Points, in no order, along strands that fork, close into loops and pass close to each other.
(in the rows, 100 means zero)
Two points are linked if the straight distance between their rows is under 118. Some points are linked to none.
j_679: 111  114  107  117  55  85  91  89  93  121  118  93  95  138  93  128  87  85  108  115  105  98  93  91  98  97  120  66  120  88  132  85  108  95  132  90  151  126  98  127  86  45  87  112  86  82  135  99  77  116  80  117  98  78  124
j_129: 82  104  139  94  50  78  114  75  104  101  138  115  83  93  91  95  114  102  140  106  112  96  97  90  91  92  98  79  102  112  83  115  97  81  128  69  102  87  97  87  124  61  116  97  102  104  109  131  73  95  100  116  122  90  101
j_241: 114  81  98  113  71  57  136  79  72  99  94  82  95  76  99  102  139  119  138  76  104  89  83  70  83  92  117  75  131  108  101  97  121  88  81  72  114  93  72  75  129  52  104  97  99  104  96  116  86  115  91  86  137  97  89
j_667: 72  110  104  69  111  92  72  147  135  100  82  136  101  100  87  91  114  76  91  111  104  95  130  89  122  120  112  105  86  75  110  125  53  117  96  105  58  112  107  52  100  138  120  114  145  95  63  88  116  75  134  86  112  112  88
j_9: 104  114  72  101  99  103  112  112  108  70  139  96  75  107  78  88  106  93  153  92  113  98  83  97  98  82  99  71  124  79  94  76  87  95  111  111  81  123  83  71  90  76  101  90  118  78  84  103  94  85  98  120  86  116  120
j_446: 68  134  106  98  88  100  113  114  119  96  94  108  83  104  78  103  88  102  84  85  115  97  133  110  94  107  109  101  82  72  112  107  73  98  107  104  66  133  104  90  71  126  100  102  133  85  73  76  97  90  84  99  117  99  94
j_52: 98  102  87  103  132  109  102  117  81  80  92  100  88  88  96  98  99  119  100  86  109  118  100  120  103  85  102  119  99  104  110  81  103  96  87  110  95  104  97  109  90  111  81  120  82  72  84  81  105  97  95  98  67  116  89
j_306: 92  103  104  108  120  47  122  96  120  85  118  80  103  105  93  74  113  117  77  84  113  70  76  117  95  57  114  106  84  100  106  95  94  82  111  97  94  133  84  109  70  103  90  100  75  100  106  69  124  114  66  134  114  101  127
j_141: 94  123  119  100  79  104  106  81  100  134  85  119  108  97  107  123  108  79  103  102  108  103  151  73  128  128  76  75  83  88  72  109  110  95  107  90  81  69  127  78  168  99  97  110  105  128  90  129  73  118  78  73  109  83  62
j_593: 89  90  95  95  102  72  125  103  98  73  92  104  65  61  81  86  118  121  102  73  105  76  98  104  99  95  109  108  110  103  111  96  88  89  109  101  62  116  88  79  111  128  102  104  93  77  57  72  104  108  78  130  119  116  106
j_978: 114  104  110  105  91  96  114  93  75  129  64  98  94  85  117  132  120  97  115  88  105  94  127  79  124  135  97  80  106  85  90  90  117  105  84  92  82  67  120  74  161  80  89  108  100  109  86  117  77  119  85  83  111  95  65
j_697: 110  66  94  99  86  139  86  133  83  118  108  96  91  94  124  73  88  86  97  100  67  125  51  113  96  79  116  82  109  92  101  103  102  91  119  64  121  84  135  103  66  90  130  108  96  115  142  121  103  82  133  104  109  107  107
j_587: 96  92  106  108  106  130  96  99  90  92  78  117  89  97  74  108  74  116  103  89  103  109  118  106  99  113  83  113  115  110  105  93  111  112  103  122  72  106  92  106  83  112  92  137  98  69  75  84  62  94  101  75  61  98  90
j_638: 92  115  92  100  94  88  83  51  117  105  116  98  129  121  98  92  79  119  64  125  118  71  135  99  104  105  69  119  116  94  126  86  116  110  120  124  110  119  104  124  79  93  85  80  74  109  119  94  78  83  105  113  98  77  92
j_226: 89  115  97  110  82  89  119  90  86  98  96  85  103  97  88  89  80  135  60  87  103  97  100  109  68  84  105  112  109  78  120  111  107  84  116  93  102  95  102  125  67  112  85  98  100  83  115  81  84  108  82  96  104  74  116
j_181: 106  110  84  97  137  92  100  114  126  100  74  95  102  128  111  88  73  104  79  98  105  86  105  122  107  88  103  109  55  93  131  93  96  89  113  119  110  133  115  139  62  127  97  81  97  104  106  82  150  112  96  108  116  105  127
j_640: 103  98  87  104  88  62  131  78  79  94  105  79  101  89  88  116  129  112  133  94  114  90  102  77  91  100  117  82  126  86  101  89  106  101  74  97  110  105  60  79  126  59  81  88  113  78  87  109  82  119  81  74  104  90  93
j_266: 111  80  117  105  123  94  111  104  96  108  66  91  101  85  102  111  110  106  116  73  88  57  87  107  121  117  94  95  97  106  72  89  107  95  76  104  73  92  92  91  130  115  97  103  114  96  74  97  109  127  87  68  123  104  105
j_531: 105  100  89  111  111  64  121  61  115  93  93  84  113  95  77  77  92  122  77  81  106  48  81  111  95  70  94  117  114  115  97  84  108  90  89  122  98  129  63  123  89  107  94  90  83  112  94  75  107  131  81  106  105  80  133
j_991: 89  108  117  109  104  88  109  115  84  118  62  94  70  90  112  108  121  97  76  77  111  98  95  103  101  99  106  103  100  87  100  99  120  87  111  97  78  82  123  75  155  107  112  108  67  100  83  99  84  131  70  125  117  102  93
j_557: 97  94  78  106  123  99  96  87  116  83  143  81  99  135  127  91  84  109  74  139  105  114  98  91  98  76  105  99  83  85  136  78  104  114  131  115  117  125  90  125  66  80  111  88  107  97  123  95  119  80  90  119  86  66  127
j_440: 99  109  118  113  112  102  105  114  60  122  71  76  83  106  115  135  107  78  96  108  96  106  101  89  107  123  110  94  111  92  76  86  118  99  93  96  96  69  102  79  158  89  91  117  79  89  101  111  69  147  74  100  86  88  109
j_399: 86  108  105  95  93  98  83  51  138  93  142  126  142  107  100  90  84  117  107  128  111  98  143  95  89  103  64  111  96  100  108  112  100  105  104  108  112  121  102  121  76  93  94  92  105  121  113  88  95  64  106  101  103  97  70
j_107: 95  95  91  101  73  58  99  71  107  117  138  103  112  108  107  105  118  85  123  120  116  124  120  84  99  101  113  76  114  64  116  99  100  95  122  90  123  98  113  87  115  60  89  88  92  92  109  125  89  93  99  93  106  95  81
j_158: 91  72  109  118  87  140  94  93  93  86  94  104  106  97  72  93  77  118  91  103  93  113  95  91  69  109  98  116  135  95  98  107  108  111  103  122  101  93  90  110  80  102  101  118  118  74  104  94  47  102  107  76  61  95  101
j_883: 113  99  71  101  132  120  100  122  76  87  100  70  99  100  116  94  99  96  126  105  84  102  75  104  96  94  112  104  125  99  79  87  108  107  66  118  117  95  72  91  112  102  97  103  99  77  114  101  103  124  108  84  68  102  131
j_100: 68  106  94  85  109  110  88  126  114  83  100  129  78  102  92  87  84  99  105  101  97  108  122  115  104  109  97  110  94  76  134  107  68  84  123  95  70  109  132  90  85  120  105  114  114  93  96  92  115  70  99  114  111  113  103
j_136: 101  119  121  115  68  102  71  101  106  100  132  102  96  134  103  121  87  68  135  132  111  119  95  103  106  102  113  51  106  103  119  92  85  90  130  86  138  106  97  113  94  36  101  111  98  74  128  117  83  103  90  123  99  100  122
j_149: 75  118  117  96  91  80  103  71  130  104  113  136  140  103  88  95  112  127  89  101  126  90  155  105  89  108  71  118  91  77  111  121  94  102  88  101  100  113  105  98  88  100  89  99  105  110  96  83  88  76  101  95  111  98  58
j_343: 77  113  113  94  84  72  121  91  97  90  84  122  74  72  99  98  130  130  69  77  119  83  127  94  96  95  106  121  91  85  120  109  83  97  110  97  70  112  105  73  124  128  102  105  87  94  56  74  95  98  84  133  132  104  83
j_706: 117  98  66  84  128  135  78  129  93  72  110  89  107  117  108  91  72  100  143  116  86  97  98  99  105  114  91  96  111  97  87  81  104  118  89  117  100  95  87  79  99  102  113  101  122  72  94  120  91  80  127  73  67  106  115
j_445: 87  103  113  75  107  91  106  91  82  88  108  108  84  65  103  100  126  111  121  88  109  87  93  93  115  104  87  114  88  111  66  110  96  89  90  88  78  67  111  70  155  108  97  99  91  111  82  120  99  104  94  106  101  116  83
j_410: 115  92  97  89  89  118  109  116  84  106  66  115  108  83  81  110  102  107  139  62  93  98  99  99  103  121  91  98  105  113  71  101  112  109  51  91  88  80  109  91  96  102  96  119  119  102  82  118  85  88  130  51  102  119  57
j_968: 95  108  96  85  94  100  100  95  92  114  97  101  88  81  105  91  72  111  103  98  74  93  117  118  101  107  77  112  82  114  98  128  85  77  120  88  97  89  129  137  73  133  80  89  90  122  120  94  122  98  87  106  129  78  124
j_976: 95  95  87  92  99  128  75  66  113  98  148  114  94  102  126  96  88  97  86  144  91  134  101  98  102  97  79  107  89  108  121  99  94  108  138  93  114  95  120  118  91  91  114  98  96  135  144  113  124  73  107  127  102  81  102
j_830: 111  82  76  115  81  113  95  63  95  116  96  97  113  100  84  88  66  112  81  115  91  75  108  98  90  107  82  125  144  98  116  85  121  123  114  134  112  115  92  129  90  103  100  84  89  95  122  89  81  112  119  90  82  61  112
j_120: 102  94  89  103  73  106  108  78  105  106  116  125  116  88  87  97  104  115  96  88  112  136  113  99  84  96  106  99  104  80  107  104  106  93  85  88  115  88  124  113  90  81  76  114  93  115  120  111  96  88  115  84  92  108  48
j_770: 105  104  86  103  145  111  92  132  87  89  103  62  110  109  131  95  93  95  79  127  97  121  90  105  92  92  113  110  92  96  100  92  100  112  78  123  118  88  71  117  94  102  101  95  112  75  113  103  114  120  98  83  70  78  136
j_941: 104  121  90  89  138  118  86  134  91  89  83  115  91  100  110  118  113  97  103  78  113  111  118  126  124  105  93  106  79  94  106  94  85  97  77  106  78  88  129  87  100  123  78  114  95  84  65  93  123  73  102  95  91  127  76
j_246: 83  118  102  99  86  119  89  117  105  94  92  108  101  104  99  104  96  64  85  112  111  120  111  82  92  116  112  77  116  80  72  116  89  110  98  106  92  65  106  47  130  80  119  96  115  84  74  140  59  98  119  85  76  111  85
j_238: 119  90  109  116  126  98  102  100  102  96  60  91  130  94  88  84  106  109  49  92  105  88  82  125  103  92  99  135  79  145  97  117  98  96  87  110  102  109  80  143  74  135  97  88  79  114  92  71  140  114  113  101  93  118  119
j_646: 98  90  128  92  63  57  129  78  99  102  121  101  86  83  99  93  148  113  135  87  117  89  79  86  89  82  107  75  98  107  89  105  107  78  101  68  114  96  100  78  126  59  101  90  93  119  93  123  105  103  92  108  139  99  84
j_431: 80  94  117  84  53  81  111  78  92  114  108  112  95  89  90  112  89  94  159  113  97  87  124  66  94  123  90  82  122  107  83  122  101  98  116  77  94  86  89  79  130  72  113  88  125  92  104  136  63  101  99  86  130  84  89
j_313: 130  87  101  127  73  107  126  92  61  135  48  69  101  92  110  113  102  97  105  78  81  93  86  74  110  105  128  93  126  107  99  76  131  78  65  88  127  96  109  104  119  66  83  101  83  119  109  100  80  135  76  90  116  102  97
j_14: 104  74  115  93  124  90  100  111  115  87  78  111  115  88  91  75  110  121  71  97  105  99  107  121  109  92  101  134  74  116  115  122  81  84  100  95  103  108  105  119  84  141  91  100  81  116  97  77  141  102  125  105  99  131  107
j_753: 93  106  81  86  137  77  95  95  130  86  125  102  103  120  108  86  87  116  112  103  113  89  120  116  119  86  90  109  73  83  133  72  90  101  110  125  96  142  94  118  84  122  92  85  106  93  82  81  124  91  86  112  100  108  119
j_750: 103  95  98  92  75  95  104  112  43  127  100  74  94  80  125  101  111  99  122  108  83  122  78  92  96  97  112  93  109  112  70  117  98  93  81  62  137  61  98  100  117  90  99  86  93  102  130  128  91  121  95  93  98  82  123
j_760: 116  112  101  90  153  105  72  114  109  117  85  108  117  123  128  130  102  96  104  98  100  104  116  119  129  109  83  102  61  98  106  91  109  112  82  110  87  94  108  113  103  127  87  116  106  99  90  92  133  93  103  69  97  105  75
j_674: 103  79  92  111  90  60  119  68  104  90  116  90  100  95  83  85  109  129  110  85  108  72  80  87  85  84  112  98  133  91  96  75  114  103  87  117  105  119  68  104  104  83  86  101  97  96  94  92  90  123  83  95  98  81  109
j_869: 94  105  97  77  84  97  120  129  93  72  77  132  79  55  67  98  136  125  100  56  104  96  108  91  95  115  119  119  96  105  104  118  72  106  77  87  82  103  108  69  94  135  102  117  115  106  64  90  110  74  127  106  114  141  52
j_15: 83  103  108  99  97  100  82  84  108  98  129  93  98  130  124  96  73  92  92  144  92  118  122  91  91  95  91  94  96  85  127  108  98  92  150  100  121  105  115  121  80  70  109  90  103  90  127  117  92  71  87  117  105  68  126
j_212: 105  113  117  111  97  112  73  110  122  99  107  97  111  149  113  125  75  53  118  139  107  130  99  92  100  119  111  65  104  80  111  90  93  99  117  97  120  104  92  87  108  50  97  93  117  85  108  129  78  104  93  110  99  108  118
j_514: 104  105  110  119  130  96  79  88  121  127  79  118  115  144  78  137  85  107  87  105  116  86  139  107  113  123  71  103  81  92  103  79  125  121  107  129  71  119  98  116  99  110  97  128  91  98  77  74  78  101  96  78  89  86  72
j_551: 81  151  118  104  72  109  94  130  106  102  103  130  55  100  99  97  122  71  87  88  111  125  95  112  93  89  122  71  104  63  130  115  83  90  126  86  85  95  136  78  97  95  127  111  117  81  89  106  95  74  104  132  134  112  86
j_61: 66  124  108  59  79  101  88  93  107  113  123  130  117  88  111  94  93  81  103  116  101  117  152  76  97  116  60  90  77  112  68  149  87  81  111  86  103  72  119  84  126  120  106  94  113  112  119  127  80  74  81  88  108  73  74
j_676: 106  76  87  99  103  99  120  126  119  83  117  87  93  98  100  73  132  99  110  79  95  114  66  105  96  74  126  91  87  93  98  98  89  76  101  88  108  105  117  91  61  100  89  101  95  103  97  101  146  73  109  109  111  130  98
j_555: 111  103  92  123  122  116  111  83  78  106  71  83  112  100  83  99  91  113  35  90  110  93  87  126  96  83  89  133  103  126  106  93  115  105  84  120  109  103  77  148  82  114  96  95  64  106  115  64  112  122  98  112  82  91  109
j_201: 113  70  71  96  73  97  127  91  98  107  119  84  85  83  110  82  120  116  99  66  90  109  72  94  102  66  120  88  99  96  111  80  112  82  114  84  113  108  126  105  60  94  73  103  71  97  110  88  138  75  92  111  110  93  84
j_616: 121  92  101  131  87  96  118  98  76  126  69  76  95  113  94  106  99  90  98  81  81  88  61  87  89  95  134  86  143  87  104  78  129  96  77  106  128  113  91  107  114  72  90  111  80  96  128  93  76  150  81  111  96  95  113
j_870: 119  78  82  94  129  114  91  133  123  77  110  81  107  101  126  81  111  79  108  106  77  97  47  107  109  87  111  101  85  129  90  104  101  93  86  98  110  111  103  98  77  103  103  80  100  121  93  108  157  100  112  104  110  148  119
j_524: 101  89  104  76  112  110  92  128  79  89  90  91  92  91  102  88  68  93  111  87  65  95  82  123  106  106  96  103  73  140  81  135  67  90  104  83  95  77  112  124  71  159  92  77  107  121  104  102  127  106  86  110  110  88  148
j_688: 105  106  93  96  121  126  76  117  124  84  96  99  107  113  111  90  69  97  83  123  85  116  95  118  101  104  87  108  70  105  118  107  95  113  101  106  99  108  102  133  65  125  106  84  126  119  117  104  132  105  113  90  104  102  128
j_914: 103  115  109  112  117  98  88  67  106  83  132  86  121  99  122  114  107  111  65  138  120  106  102  114  92  90  78  128  83  121  99  95  115  136  85  109  118  102  59  133  96  94  103  74  101  122  107  90  119  98  100  108  81  100  104
j_615: 96  83  89  87  94  127  92  141  89  98  95  109  103  81  109  67  97  99  83  88  80  134  73  109  89  90  113  108  92  94  89  109  98  88  92  67  114  61  142  86  91  115  122  107  98  115  127  132  97  84  129  93  90  118  95
j_456: 127  113  98  110  129  107  97  106  111  138  68  95  117  135  115  145  81  86  89  101  105  109  109  107  121  114  104  85  72  96  96  75  123  106  77  112  112  105  110  133  96  97  74  85  97  111  122  95  129  122  92  79  106  97  89
j_215: 83  105  93  51  112  96  85  125  107  77  125  109  106  98  79  105  85  91  154  91  88  69  98  91  108  122  96  98  90  107  77  114  73  113  83  91  67  90  92  60  104  118  114  86  146  95  95  128  112  83  129  79  114  119  93
j_155: 74  95  120  107  107  74  95  92  122  90  133  108  97  103  98  86  124  106  91  110  123  105  96  109  92  87  102  111  91  77  102  99  90  87  110  101  83  105  102  80  111  86  102  93  99  96  89  98  96  97  88  118  100  113  99
j_172: 108  75  95  98  92  128  82  72  99  108  145  93  81  91  120  109  107  81  106  121  98  140  72  100  118  89  95  92  111  112  101  76  103  115  129  81  116  91  116  88  108  69  101  110  71  134  143  113  122  86  117  133  83  93  96
j_292: 103  119  107  82  96  95  97  121  88  97  78  141  109  84  81  112  114  105  118  68  109  109  120  102  93  121  86  117  94  108  85  125  99  118  71  85  73  84  98  79  89  115  98  146  126  86  67  103  85  72  137  57  86  111  37
j_649: 71  124  117  74  95  97  79  144  107  95  107  133  64  103  118  84  102  72  119  98  94  103  107  117  100  100  99  88  83  83  119  128  74  90  129  84  82  91  143  80  100  105  132  114  109  96  96  123  111  72  108  124  134  102  115
j_579: 116  97  126  104  72  101  117  114  58  131  60  80  91  90  125  114  109  86  124  93  76  93  79  89  108  102  110  83  104  124  74  109  111  74  72  69  123  75  106  100  127  75  97  91  90  119  110  121  88  130  73  90  128  98  126
j_585: 97  108  125  91  121  121  69  122  116  68  98  110  135  115  85  91  71  118  68  131  93  123  103  115  89  105  82  124  75  131  108  125  80  118  91  88  87  89  75  121  63  144  109  91  137  118  92  91  103  99  123  93  86  106  143
j_716: 100  135  70  111  85  92  113  122  88  79  120  91  48  104  90  105  110  86  130  88  107  90  91  92  94  82  109  69  146  78  119  79  98  103  123  114  79  118  90  71  107  78  118  103  105  50  68  93  79  92  91  132  104  92  116
j_273: 108  86  85  110  107  129  92  82  91  94  119  89  79  87  105  102  101  98  104  106  96  116  68  103  105  77  99  101  117  118  94  70  105  105  101  105  112  103  99  111  101  75  84  105  73  123  126  96  121  107  98  120  80  108  105
j_904: 111  109  102  116  106  138  105  116  74  127  55  89  107  109  105  128  81  94  88  87  90  119  94  112  102  107  106  93  95  105  83  87  110  96  68  106  118  85  106  130  93  106  75  103  101  107  120  99  100  122  91  69  88  93  105
j_427: 104  127  97  108  107  105  106  122  68  117  84  77  64  123  107  143  97  67  112  101  101  95  103  91  101  117  121  80  120  83  103  79  109  96  101  105  102  95  97  82  134  79  89  111  80  65  102  100  67  128  60  128  94  85  120
j_872: 130  70  90  116  60  132  102  98  80  137  119  92  89  97  116  85  92  79  97  97  74  114  62  107  101  83  107  83  121  107  105  98  100  116  127  75  134  107  104  124  67  71  130  91  103  113  159  106  116  97  124  103  105  84  121
j_695: 70  122  117  87  85  89  98  91  123  124  100  114  104  103  118  112  109  63  91  120  110  105  155  76  110  124  81  75  84  78  79  126  88  99  118  104  81  85  115  63  135  103  107  100  116  94  87  119  85  83  81  81  110  90  62
j_985: 107  77  107  102  85  81  97  73  101  117  79  117  126  72  82  72  115  142  79  86  99  95  114  106  91  104  82  138  98  100  97  118  119  102  90  102  98  85  108  119  112  122  110  98  87  113  100  97  87  107  135  78  95  86  81
j_340: 118  110  115  122  123  82  90  99  116  128  65  139  107  112  77  139  120  104  92  73  124  85  128  107  116  117  86  108  89  86  103  84  110  120  87  118  57  113  98  104  103  113  92  136  100  91  55  69  91  93  102  68  95  103  51
j_894: 129  95  93  117  41  96  97  75  88  126  121  98  92  111  101  106  90  90  114  107  90  93  79  93  105  84  107  79  130  107  114  80  100  109  130  93  143  137  93  124  85  57  100  93  89  111  150  101  110  115  109  104  96  71  128
j_199: 47  151  117  102  82  119  105  103  119  94  99  127  84  97  83  110  94  84  63  108  116  113  139  99  100  105  116  89  87  80  102  111  62  109  98  101  75  127  112  78  70  130  105  116  135  102  68  63  79  67  90  130  110  120  76
j_22: 116  124  105  122  123  111  88  85  114  140  69  96  127  141  84  145  76  104  73  108  114  84  125  109  111  120  80  103  73  104  97  82  129  110  88  113  93  103  98  142  99  100  83  105  90  127  114  82  99  112  107  80  102  77  76
j_495: 88  97  108  66  128  93  68  153  121  70  93  119  109  102  95  92  97  94  103  101  96  78  97  109  111  115  107  108  80  101  99  123  66  113  91  85  63  86  100  52  109  135  115  99  131  98  81  109  116  92  139  82  100  128  114
j_580: 102  108  102  120  137  81  92  84  115  95  125  88  125  115  117  103  118  116  41  119  136  116  101  117  91  74  104  126  70  93  117  85  114  121  85  107  118  115  88  120  84  90  98  88  83  117  117  84  128  103  106  121  82  107  90
j_407: 118  86  109  111  124  89  106  102  105  118  52  115  93  92  93  122  135  103  110  61  109  65  103  103  133  112  94  95  93  99  89  87  107  106  72  116  55  90  115  82  130  116  94  111  111  88  50  85  106  104  101  77  116  127  67
j_144: 105  98  70  96  118  127  93  109  113  60  144  81  93  116  92  82  84  101  140  125  99  113  84  82  90  96  102  86  122  92  93  77  92  102  114  122  99  111  69  74  85  76  110  100  129  81  101  117  81  76  112  102  64  112  123
j_11: 105  49  93  99  89  89  109  88  108  110  76  104  120  74  85  65  112  133  83  83  84  80  92  107  100  100  105  139  104  114  105  112  100  85  105  93  105  102  118  116  89  135  112  96  75  113  99  80  125  100  133  98  115  115  90
j_103: 83  94  123  76  121  108  77  90  100  72  139  109  111  83  110  106  104  107  115  123  107  100  76  94  98  96  81  120  85  132  67  107  98  106  90  89  97  70  78  86  133  107  109  87  110  120  99  127  99  104  113  105  82  113  107
j_216: 69  106  116  75  96  110  95  76  117  83  141  112  122  92  115  89  85  113  100  132  100  119  151  82  85  102  61  117  86  107  86  133  84  92  114  99  115  95  111  103  91  107  107  97  107  112  121  105  83  49  84  117  93  86  80
j_455: 108  118  70  82  85  123  83  110  78  96  103  88  103  128  101  124  70  68  150  129  97  86  121  80  112  132  102  60  133  96  65  104  84  116  96  85  107  72  96  36  114  59  107  97  120  71  95  142  73  87  117  83  91  115  108
j_91: 108  96  85  108  102  133  110  96  77  106  103  83  71  93  115  94  74  88  108  103  69  101  73  109  101  81  95  97  116  124  95  88  101  94  110  104  120  112  95  133  93  103  96  96  81  108  129  93  116  123  80  118  92  88  145
j_898: 119  70  97  106  105  100  105  95  133  86  124  83  89  105  109  75  106  78  118  103  74  76  42  111  105  76  101  99  104  141  97  94  106  97  117  106  104  135  77  107  81  93  120  85  90  128  109  90  152  106  104  120  118  121  136
j_471: 112  78  74  104  91  71  146  121  105  72  93  85  87  76  85  68  114  116  106  47  79  71  68  101  88  79  129  91  110  105  111  96  98  70  111  103  91  121  85  90  83  124  97  112  79  85  66  77  120  106  73  115  118  113  108
j_631: 123  110  96  121  127  137  87  113  71  112  81  84  106  102  122  121  91  92  54  106  99  126  88  127  95  99  88  124  92  129  95  97  114  128  71  118  118  80  74  142  94  113  101  95  90  106  114  93  124  119  104  89  71  86  115
j_762: 95  76  121  101  108  90  99  78  91  114  89  100  87  79  114  78  123  110  93  92  103  93  84  98  114  80  89  124  94  108  92  99  115  82  114  97  95  83  136  95  144  110  101  99  53  129  97  105  110  113  89  121  108  116  97
j_409: 108  99  68  111  68  95  122  94  91  99  107  105  86  87  95  100  123  124  101  68  103  126  95  92  82  84  119  83  119  63  126  90  105  89  107  81  109  92  126  93  84  85  75  108  84  92  107  102  105  80  91  101  117  104  59
j_70: 91  97  90  97  145  82  85  87  130  79  132  94  119  140  129  95  100  113  93  146  118  109  128  88  107  98  95  109  74  80  139  78  95  120  113  125  104  129  89  107  91  92  113  84  111  84  88  90  101  61  81  120  87  95  107
j_377: 99  91  96  80  85  92  122  142  82  75  78  113  95  59  78  85  118  136  86  58  95  114  109  103  85  110  119  122  86  102  107  135  78  89  86  75  96  86  108  98  85  146  97  113  107  91  86  96  113  83  118  85  112  116  72
j_232: 101  81  92  90  108  128  114  116  74  91  89  82  82  76  93  79  75  91  118  82  59  83  63  125  107  97  100  102  103  149  77  110  92  76  95  95  103  95  95  118  83  136  100  96  87  112  100  95  110  118  84  115  97  107  149
j_504: 104  88  126  94  119  103  81  74  104  79  125  107  120  85  101  98  104  120  90  117  110  99  80  113  103  93  68  140  84  151  80  111  101  120  84  102  97  89  60  127  112  117  110  88  100  133  90  91  120  105  120  101  86  113  106
j_27: 128  62  61  105  107  85  130  95  119  82  101  83  115  82  96  58  92  90  98  83  75  62  65  113  110  80  110  111  91  137  95  100  100  91  111  133  113  137  72  123  78  132  112  79  85  114  91  73  149  106  96  105  88  106  136
j_970: 108  102  86  113  102  80  104  118  75  101  120  82  60  116  100  107  116  88  119  88  103  97  84  97  100  86  116  69  148  82  129  72  116  98  123  102  104  103  109  89  121  76  106  120  65  56  101  87  74  105  76  146  96  80  118
j_64: 100  129  99  89  85  94  115  93  90  78  73  138  77  60  76  118  135  115  116  66  125  97  117  88  97  117  98  109  101  118  99  106  95  124  62  101  61  106  90  79  98  112  93  125  131  98  44  85  82  76  128  92  109  118  44
j_747: 105  109  120  109  126  99  71  97  132  108  98  77  122  153  127  130  79  74  85  155  103  110  112  89  102  122  100  87  83  89  105  86  116  119  107  117  111  105  81  104  122  80  106  71  116  96  105  110  93  123  96  91  97  92  112
j_271: 116  68  96  111  109  55  138  114  124  80  103  74  104  88  88  50  113  99  88  79  82  68  61  112  95  72  138  99  88  129  102  124  88  65  121  96  97  132  85  107  59  123  97  104  80  95  87  67  143  111  81  122  112  107  130
j_538: 89  96  98  69  80  100  105  90  92  99  114  109  107  87  73  118  80  99  175  98  89  75  100  78  106  124  89  85  112  117  68  106  92  95  85  83  87  90  84  80  116  93  109  75  146  100  104  135  83  103  111  77  118  103  94
j_349: 104  62  86  111  97  120  91  86  93  101  117  91  109  89  83  77  86  119  83  114  87  106  81  99  86  93  98  128  127  107  102  98  105  122  107  117  112  104  69  125  85  116  124  99  112  90  118  84  87  107  128  90  70  76  123
j_907: 110  95  106  124  109  99  98  93  105  121  80  84  109  139  90  122  92  77  90  110  100  97  85  86  86  110  132  98  126  80  107  76  128  112  85  124  124  118  77  108  125  68  87  103  90  93  128  97  72  154  93  106  76  88  114
j_962: 111  92  114  126  114  111  90  88  112  123  82  77  126  144  98  140  86  83  96  131  93  90  113  80  94  131  105  95  105  89  93  87  121  119  92  126  113  110  73  113  117  93  90  89  111  81  110  106  68  132  96  75  80  70  119
j_881: 55  149  120  104  70  111  104  101  99  90  108  105  65  94  103  104  104  72  59  113  119  121  115  94  89  87  121  83  96  73  98  119  75  99  124  103  84  97  110  67  99  98  119  107  124  78  64  95  63  66  78  145  111  114  84
j_912: 104  97  92  82  95  121  92  135  81  111  72  108  120  86  106  92  96  93  104  80  88  117  96  107  102  113  106  96  96  94  69  114  107  101  62  72  102  57  132  78  112  106  101  99  96  109  106  136  88  100  133  62  94  126  71
j_487: 105  96  124  108  90  113  78  70  112  119  93  84  145  116  111  109  87  81  58  147  92  116  139  82  94  124  66  107  101  101  92  118  118  118  127  127  118  80  112  122  123  96  108  86  82  112  116  112  67  98  104  92  75  72  104
j_46: 101  104  111  104  85  81  103  62  110  118  97  129  136  94  92  96  115  113  91  91  119  116  136  95  88  112  82  108  98  83  101  118  117  96  85  107  104  89  122  110  123  91  87  107  92  122  102  108  82  104  114  71  94  91  50

A tip is a point with one link. Name the tips that can be reached along the links from each point below, in the order of the rows.
j_941 => j_667, j_266, j_343, j_580
j_912 => j_750, j_377
j_557 => j_968, j_585

A piece is all that can be reached along the links. How many separate loops has the piece of each point below (a circle has one, a figure eight two, a Y none), and how many tips (points with one link)?
j_238 => loops 2, tips 4
j_181 => loops 0, tips 2
j_616 => loops 0, tips 2
j_446 => loops 1, tips 0

A fork is a point with three links, a tip a point with one. Leave the first point through the second and follow the links. Name the first fork or tip that comes.
j_495; j_215 => j_271
j_679; j_894 => j_377
j_638; j_830 => j_456
j_968; j_524 => j_585
j_27; j_898 => j_46
j_427; j_970 => j_631
j_410; j_912 => j_750
j_557; j_15 => j_968
j_640; j_241 => j_667
